Each row is a point on a landscape with many peaks, with its height.
From any point a climber steps to the highest of the 5 points nearest to it. It stops when none of these is higher. Distance is the straight distance between rows; heights are no part of it.
zufo height 308: [ 11 -10   8 -15  -1 -11  -1   3   3]
fil height 78: [-23   5 -11  27   0  24   6  -7 -27]
bamar height 101: [ -1   0   3 -11 -18   1 -25  -2   6]
ket height 155: [-6  0 -3 17 15 17 39 -1 -5]
rin height 343: [ -6 -12   1  -4  -5  14   0  -7 -11]
sele height 287: [ 15   6   7 -12 -10 -20 -15   2   5]
Tiv height 436: [ 18  10   9  -5   8 -44  -2  11  15]
kuzun height 75: [-30   5 -15  31   0  26  -5  -5 -26]
rut height 179: [-29  -5 -13  17  -4  29 -13  -6 -15]
nas height 312: [ -5  -7  -1   7   6  17  22  -6 -14]
pud height 484: [ -2 -13   1  -1  11  10  23  -3  -5]
gof height 252: [ 12  -3   9 -13  -8 -14  -8   3   4]
fusem height 580: [ 19  33  -4  -1  -5 -27 -26   3   5]
nifov height 291: [  0 -13   5 -10  -6   6  -3  -3  -6]
garuf height 407: [ 14  23   0  -6 -14 -16 -29   2  10]
vez height 210: [ -5 -11   0  -9 -12  11 -13  -4  -5]
felak height 141: [-24  -2 -11  20  -3  25  -4  -8 -21]
puli height 529: [ 16   0   9  -9  11 -42   3  14  21]
Kamub height 267: [ -5   4  -2  -6 -19   6 -34  -1  14]
peke height 172: [-20  -9  -5   0 -12  20 -27  -5   1]
Guker height 339: [ 20  18   6  -5  -3 -35 -14   4   8]
vala height 439: [ 16  -5  10 -13   3 -26   2   8  11]
fenu height 332: [  0  15  -2  -6 -19   1 -37   1  18]
bamu height 262: [-16 -12  -5  -1  -9  21 -14  -8 -11]
zufe height 239: [-24 -10 -10   8  -5  25 -13  -7 -12]
bagin height 197: [-14   1  -5  20   3  20  18  -7 -20]
lod height 246: [-15  -3  -6  16   1  23  12  -7 -21]
pofi height 317: [ 12  14   3 -10 -14 -16 -24   3   7]
dev height 423: [ 17   1  11 -12  -2 -26  -5   6   8]
nison height 381: [ 11  23  -1  -5 -16 -12 -32   1  12]
vak height 486: [ 16   1  10 -10   7 -35   2  11  18]
vig height 3: [ -7   3  -2  21  10  17  35  -3 -10]
sev height 305: [-14 -11  -5   3  -5  21  -4  -9 -15]
mir height 538: [  9  -8   7 -15  -5  -8  -6   1   2]
Pugot height 315: [  2 -15   4  -8  10   3  18   1   0]
fizo height 300: [-3 -6 -8  4 24 13 41  5 12]
Visop height 17: [ -8   0  -1  21   9  18  30  -5 -13]
giv height 232: [-18  -5  -7  13  -2  24   1  -9 -20]
sedu height 304: [-12  -6  -4   8   2  20  13  -9 -18]
Nep height 377: [ -1 -12   1  -2  17   8  29   2   1]
sebo height 363: [ -4 -12   2  -3   2  13  10  -6 -10]
Lanor height 176: [ -6  -9   1  -7 -15  10 -18  -4  -2]
vozik height 253: [  7 -10   6 -14  -7  -2  -7   1   0]
Dos height 255: [-6  5 -5 21 19 14 44  2  5]
bagag height 429: [ 19  21   2  -7  -8 -27 -22   2   6]
luz height 301: [ 15  37  -9   0  -7 -15 -35   2  13]
rivos height 402: [ 19  15   7   1  14 -51   1  10  19]
meb height 391: [ 20  12   9  -3   5 -45  -4   9  14]
zim height 298: [-4 -8  0  7 11 15 27 -3 -9]
saz height 512: [  6  -1   3 -12 -14  -3 -16  -1   2]
sur height 457: [ -7  -5   1  -8 -17  10 -24  -2   3]
tizin height 82: [-6  6 -3 25 11 16 38 -2 -6]
nupam height 314: [  1 -14  -3  -7  24   3  30   8  13]
komi height 320: [-3 -6 -4  7 20 14 38  3  3]
mip height 143: [  9 -16   6 -15  13 -11  14   8   9]
Tis height 313: [  9  34  -9   0 -11  -8 -38   2  20]
kir height 201: [  5 -15   6 -12   1   0   7   0  -2]
nuf height 65: [  8 -17   5 -16  18 -17  16  11  19]

Call two points neighbours if one is among the 5 nearest of the other. Go from one point of each pair to the other, from neighbour to neighbour, staying as high as possible. Name the lowest point that can't be avoided.
mir, fusem => pofi
puli, pud => vozik
puli, fusem => Guker

Where does a climber stop that starts at each point below?
kuzun => pud
fil => pud
nison => fusem
giv => pud
nuf => puli
vig => pud
mip => puli
fenu => fusem
pofi => mir
sele => mir
Kamub => mir
bamar => mir
dev => puli
